A landscape with many valleys, sampled at points; each row gives a point and its height.
From any point a ball rolls to the lowest of the 2 points nearest to it. It stops when none of these is lower. Distance is the straight distance between rows; heights are no part of it.
latok: [144 169 153 130  87 117 117 164 110 122 137 103 154 132 105 100 164 134
 133 130  98 122  96]  (h 42.7)
fenam: [ 96  82 209 197  99  70 180 161 173  56  81 129 175  85  90  70 195  87
 145 124 102 132 102]  (h 45.7)
mibu: [127 128 127  61 102 102 113 145 157 128 149  82 171 119 116 123 135 101
 128 132 155 116 126]  (h 40.5)
seb: [117 119 103 136 197 156 172  79 108 137 160 137  83 121 182 147 104 122
  87 166 168 115 198]  (h 66.2)
paza: [151 178  86 179 147 156 127  43 119 152 143 130 121 132 169 126 145 154
 106 150 120 136 160]  (h 27.1)
ranu: [183 122 123  49 122 131 154 138 132 128 129 124 132 120 102 180  99 101
 154 113 115 103 147]  (h 41.2)
Tusil: [ 88 128 170 109 127 120 106 124 124 132 129  75 159 121 121 101 145 151
 146 141 159 139 111]  (h 39.1)
kivin: [101  82 137  76 113  99 111 124 145 120  76 104 177 103 121 124 113 131
 158  95 135 124  76]  (h 42.6)
Zof: [136 111 121  44 122 124 155 154 152 123 137 111 141  88  88 212 101 108
 170 122  75 122 152]  (h 45.1)
Loka: [142 113 169  84 121 147 136 157 142 106 111 102 135  95  86 180 129 135
 170  87  62 105 152]  (h 48.5)
Mumug: [100 117 100 176 158 130 119  33  93 135 127 106 118 134 188  92 106 155
 101 183 141 154 144]  (h 22.3)
lifi: [ 97 151  79 118 135 138 128  94 137 154 131 108  88 132 182 104 156 134
 101 166 171 117 131]  (h 10.8)
vome: [188  68 164  85  89 124 137 151 132 110  84 116 129  96  76 155 124 106
 161 128 114  84 135]  (h 36.7)
Bakig: [177 141 164 194 132 160  97 184 148 109 115 173 163 179 106 127 171 126
 101 144 123 135  93]  (h 22.9)
Monuf: [124 129 115 111 109 135 108 156 154 104 123 116 176 110 118  80 136 102
 151 104 154 134 121]  (h 44.2)
Rom: [100  93 136  70 135  67  92 123 164 142 144  93 124 109 122 131  83 116
 181 128 106 152 106]  (h 12.8)
fiziv: [131 133  91 169 143 146 173  54  55 169 159 120  98 141 154 133  99 113
  90 187 124 124 180]  (h 30.9)
bolu: [116  70 200 198  67  99 191 143 174  50  51 129 152  90  59 105 225  97
 125 147  97 103 106]  (h 48.6)
Vevol: [135 144 110 149 179 186 117  96 116 145 129 135  81 124 162 152 124 126
  82 130 138 104 183]  (h 64.5)
Bideb: [112 159 113 197 169 123 136  85 112 162 143 152 130 145 189 110 157 170
  98 145 136 151 158]  (h 22.6)
mek: [109 150  90 119 161 115 138  74 115 180 138 108  90 131 171 127 104 125
 129 179 132 139 145]  (h 18.5)
bevab: [120  79 128 144 106 129  83 131 123 136 108 133 142 131 118 109 141 166
 112 114 187 143  76]  (h 36.9)
seseb: [ 85 112 181 167 123 113 106 176 161 131 129 132 119 141 146  49 138 155
 133 107 161 152  93]  (h 27.9)
ralu: [157 131 140 146 136 128 115 163 143 134 124 157 152 133  95  85 134  79
 163  95 147 120 127]  (h 48.2)
Liso: [ 83  75 158 119 117  91 111 171 168 110 119  97 123  94 140  61 129 152
 141 103 161 143  66]  (h 33.9)
san: [152 161  67  99 101 155 142 127  96 137 138 122 115 151 108 149 129 123
  94 116 121 133 145]  (h 16.0)
rur: [154 131 135 104 128 124 123 113 113 135 102 133 163 110 138 156 119 175
 119  94 114 127 111]  (h 24.8)
Vomir: [103 102 117  72 124 135 116 127 147 154 113 102  81 107 140 156 140 153
 137 129 112 122 102]  (h 37.0)
gopom: [149 148  94 207 156 209 137 111 105 142 172 145  99 166 113 139 139 126
  79 111 149 151 172]  (h 61.8)
Butep: [127 154 154 160  86 115 137 170 153  81 118 145 173 146 101  88 189 137
 123 126  99 117  90]  (h 40.2)
tesu: [135 111 102 106 127 138 126 109 134 185 135 127 145 129 159 127 103 168
 129 123 107 144 119]  (h 29.5)
lila: [127  85 175 152  63 100 195 182 150  41  91 131 144  67  72 122 202 100
 122 145  94  92 124]  (h 50.5)
tep: [132 112 144 132 146 158  99  81  89 167 132 121 104 153 162 107 124 157
  92 176 142 116 172]  (h 19.6)
Potad: [146 123 123 124  69  93 101 167 139  84 144 123 154 109  92 104 122 113
 145 110 145 148 112]  (h 47.3)
rezek: [111 127 149 127 114  84 122 160 155  53 109 131 136 108  99 142 172 106
 125  78  62  93 125]  (h 37.1)
Luvu: [126 142  94 109 148 141 122  99 108 131 159 157 113 111 170 165  53 137
 128 143 118 142 159]  (h 59.4)
Falov: [151 160  72  66 134 136 110  61 128 156 131 107 127 138 148 158  70  96
 136 137 104 124 146]  (h 33.8)
Lom: [ 98 155 141 117 134 128 114 119  91 136 131 123 137 140 122 112 131 156
 161 127 164 154 137]  (h 35.4)
leno: [146 154 125 212 150 195 136 133 128 149 143 142 120 209 106 136 170 152
 106  95 130 122 170]  (h 63.8)
gifi: [149 183  68 137 152 171 156  80  93 131 151 141  93 155 143 165  93 123
 112  81 110 140 173]  (h 19.2)
mun: [157 116 169 181  90 120 158 198 188  84 101 135 186 138  77 112 216 127
 106 124  89 111  94]  (h 42.8)
satif: [ 89 126 107 137 160 111 106  81 104 154 107 136 106 138 170 103  98 148
 141 133 175 157  97]  (h 35.0)
lefi: [108 177  79 110 115 123 119 133 119 126 149 122  86 163 138 141 107 126
 121 136 129 126 138]  (h 22.7)
toder: [ 72 124 156 133 127 108 105 158 150 165 158  87 112 145 167  61 115 179
 114 135 153 150 114]  (h 20.1)
Muma: [108 140 130 137 131  88  76 171 123 116 125 121 139 102 123 104 152 150
 139 118 133 160  64]  (h 36.8)
Mal: [118  61 165 121 118  87 156 166 115  84 104 132 154  92  69 126 136  76
 150 120 118 100 116]  (h 44.0)
niboz: [167 189 129 122 143 146 122 102 106 109 136 167 131 163 113 159 128 155
 122  95 107 109 139]  (h 10.4)
razep: [108 131  63 120 122 166 152 127  97 153 144 131 125 164 131 142 123 142
  95 121 173 144 169]  (h 23.5)
sigu: [ 82  83 188 137  92  65 169 183 167  68  98 118 190  80 103  68 143 100
 133 106  98 114  95]  (h 41.9)
Vuk: [146 135 110 111 101 125 118 169 143  81 129 132 129 135  97 139 130 133
 125  74  73  88 152]  (h 32.6)
vil: [ 89  58 186 113  69  56 184 147 154  79  96  94 175  33  95  95 137 105
 141 122  84 126  97]  (h 38.3)
Bedud: [151 148 121 201 116 114  99 132 129 144 161 169 102 187 144  85 143 154
 101 139 109 140 104]  (h 56.0)
Sut: [103  94  98  98 115 169 120 109  98 172 135 100 103 135 148 168 123 170
 119 125 125 136 131]  (h 33.6)
gemam: [144 129  79  52 155 164 145  93 145 133 162 142 116 124 146 201  43 112
 140 158 138 150 171]  (h 55.9)
Rofed: [ 68  72 181 106 100  73 133 143 179  99 102  95 147  87 130 104 124 125
 168  96 139 136  87]  (h 38.4)
dofa: [159 139 143 143  76 133 160 183 141  86  95 155 142 119  71 120 177 128
 156 110 106 108  86]  (h 37.2)
Rarar: [ 99 149 135 179 135 129  80 134 128 156 131 149 108 141 151  79 121 140
 118 129 115 146 104]  (h 54.1)
neto: [127 117 143 107 123 160 125 136 108 149 123  98 126 123  99 149 122 126
 143 109 102 113 166]  (h 51.4)
zesu: [121 191 137 128 161 147 113 100 100 135 151  98 103 153 167 119 114 130
 137 152 154 114 188]  (h 71.5)
Rimi: [149 169 124  90 167 177 123 135 103 144 128 128 110 105 151 155 109 123
  78 118 131  99 161]  (h 63.1)
nol: [118 133 140  84 161  99 122  90 123 184 129  73 121 134 175 119  90 126
 147 155 160 128 128]  (h 26.4)
toso: [102 113 111 151 163 144 133 115  98 149 145 133 101 110 173 129 111 139
  84 183 207 150 166]  (h 68.0)
zegi: [133 132  84  69 162 119 138  83 158 148 151 135 125 120 176 176  56 112
 166 180 153 171 132]  (h 51.5)
ripu: [151 160 110 183 136 175 162 168  99 150 149 157 128 196  71 163 164 122
 111  93 137 116 136]  (h 65.5)
gele: [136 107 114  73  79 110 149 159 141 113 116 134 123  90 108 150 121 123
 188 121 115 118 101]  (h 28.3)
zofa: [125 133 118 143 149 169 147 165 106 122 137 153 118 181 103 151 128 107
 100  79 144 105 143]  (h 67.3)
pakam: [130  87 186 156 124  85 129 164 151  51 104 141 142  88  70 127 167 106
 149 102 102  92 117]  (h 40.4)
nenev: [145 149  92 198 160 165  93 138  98 162 146 146 120 150 126  98 128 105
  87 127 127 160 168]  (h 59.5)
sumop: [142  89 133  63  89  62 127 140 166 102 130 100 147  75 109 140  87 114
 178 134 101 137  97]  (h 22.4)
Lodad: [162 150  81 202 134 165  78 101 117 151 135 161 103 166 143 120 139 141
  80 151 134 151 122]  (h 57.6)
kig: [119 162 144 149 146 115 145 158  93 141 131 153 109 152 105 155 147 132
 126 122 147 104 117]  (h 68.9)
ked: [ 89  84 148  66  91  61 172 133 171 100  89 102 153  69 114 137  93 100
 187 141  78 143  71]  (h 28.9)
lus: [123 105 120 113 142 141 147 124 130 166 137 158  94 135 169 132  97 127
 137 145 182 153 163]  (h 70.1)
Pedu: [159 132 122 123 112 136 136 151 112 107 102 165 121 113  91 154 140 121
 175  98 121 124  96]  (h 33.2)
refu: [117  94 115  32 154 133 106 111 177 147 128 113 141 113 159 176  44 113
 158 177 132 166 103]  (h 46.1)
ludun: [165  77 135  78  94 105 156 147 170 112  91 144 141  82  94 144 158  98
 152  98 112  79 106]  (h 32.8)
Vurok: [104 153 106 114 120 135 108 165 142 119 142 133 104 142 122 126 152 139
 133  99 100 114 133]  (h 28.2)
Pivo: [121  73 177  87  86  69 189 126 168  87  97 104 148  56 104 116 130  73
 177 133  74  98 109]  (h 34.4)
Mibep: [106 120 200 113 103  91 112 164 127 103 115  97 157 108 106 104 146 128
 142 136 114 111 102]  (h 42.4)
veb: [160 176 145 163 137 142  98 124 150  81 129 181 133 164 105 132 166 145
 133  88 128 108 119]  (h 19.5)
naba: [121 137 105 157 119 135 134  97  77 154 153 138 142 166 144 135 108 144
 126 133 151 151 150]  (h 30.0)
retod: [190 147 135 149 101 162 140 182 142 103 117 133 145 132  86 146 180 120
 110  84 100 103 108]  (h 40.3)
zari: [109 174 153 196 155 178 109 173 118 120 120 165 121 164 121 123 168 145
 117 151 160 147 116]  (h 72.6)
Lenol: [187 168  83 104 126 158 142 115 103 101 145 117 119 156 115 181  99 109
 124  88 107 115 143]  (h 5.6)
vun: [113  93 125  47 154 139 102 106 146 148  98 106 112 117 146 171  92 120
 166 134 125 128 135]  (h 40.6)
fupi: [124 153 150 201 180 149 114 136 121 176 151 142 126 164 136 141 179 137
 114 154 165 142 140]  (h 71.3)
Tomis: [153 138 146 109 155 134 141 120 129 110 132 145 150 129 122 177 135 150
 119  65 119 103 147]  (h 19.1)
Res: [146 119 142 157 114 136  94 163 121 130 126 135 154 120 123  90 141 172
 137 138 158 164  99]  (h 33.3)
zomu: [104 121 152 146 128 106 110 109 107 172 160 122  90 154 170  67 103 167
 101 174 162 127 140]  (h 10.6)
bavi: [114  88 112  99  98  82  98 115 133 112 121 119 157 126 142 114 118 159
 133 109 139 141  87]  (h 40.1)
Funo: [163 131 132  87 108 120 147 147 149 127 119 122 154 115  96 139 149  94
 119  95 138  87 125]  (h 36.6)
Kofez: [ 66 108 115 139 166 107 121  60 112 139 143 140 110 134 197  97  77 144
 118 165 170 174 138]  (h 29.3)
Dis: [109  87 135  99  91  93 182 142 125  55  84 119 128  94  58 171 140  65
 147 102  80  86 122]  (h 47.7)
sib: [ 90 129 167  61 147  69  98 135 128 157 141  72 123 118 146 123  92 124
 143 162 138 124 112]  (h 22.8)
leb: [186 163 161 194 135 135 108 141 128 121 132 153 151 182 124 140 134 125
 104 109 130 108 136]  (h 13.4)
bib: [163 113 163 194 109 138  92 176 128 134 141 143 141 160  99 101 167 151
 104 143 169 135 102]  (h 29.1)
zovo: [172 164  97 202 157 152 179  31  85 142 156 147 103 139 171 130 132 129
  71 172 108 128 175]  (h 31.3)
Surup: [135 185 141 164 144 122 128 126 109 156 152 140  99 155 138 116 162 131
 129 147 139 114 168]  (h 70.2)
lupeg: [164 169  60 107 148 148 146  80 126 174 146 131 117 115 136 149  89  94
 145  85  95 128 154]  (h 27.8)
doso: [122 129  86 150 137 130 154  57  74 186 165 123  58 128 180 119 102 127
 133 210 153 153 146]  (h 25.0)
kopib: [112  96 121 100 180 124  75  96 131 160 114 129 122 102 171 115 108 144
 127 144 158 163  88]  (h 38.9)
rugot: [ 74 119 127 219 156 128 123  54  91 138 147 145 129 145 206  87 124 162
  73 165 171 166 152]  (h 14.8)
sinu: [131 155  99  62 144 172 112 146 104 135 121 126 116 103 163 146  75 141
 105 138  94 133 149]  (h 61.5)
Vos: [ 91 137  93  58 137 133 114  69 154 172 147 100 124 156 181 139  57 117
 115 171  94 145 145]  (h 39.5)
sude: [172 179 134 182 119 197 130 152 136 107 112 153 143 186  86 172 204 133
 106 103 103 104  90]  (h 43.4)
Kerat: [137 138 111 151 150 109 100 149 120 141 134 153 116 136 118  95 126  93
 133 140 142 148 117]  (h 51.6)
vuvu: [154 147  99 121 151 168 135 137 121 138 137 164  92 125 130 123  96 109
 147 119 157 129 168]  (h 72.1)

For each start below, name the point where the ball stops.
zofa -> Monuf
lila -> Lenol
Mal -> Lenol
lus -> niboz
gemam -> niboz
Mibep -> Lenol
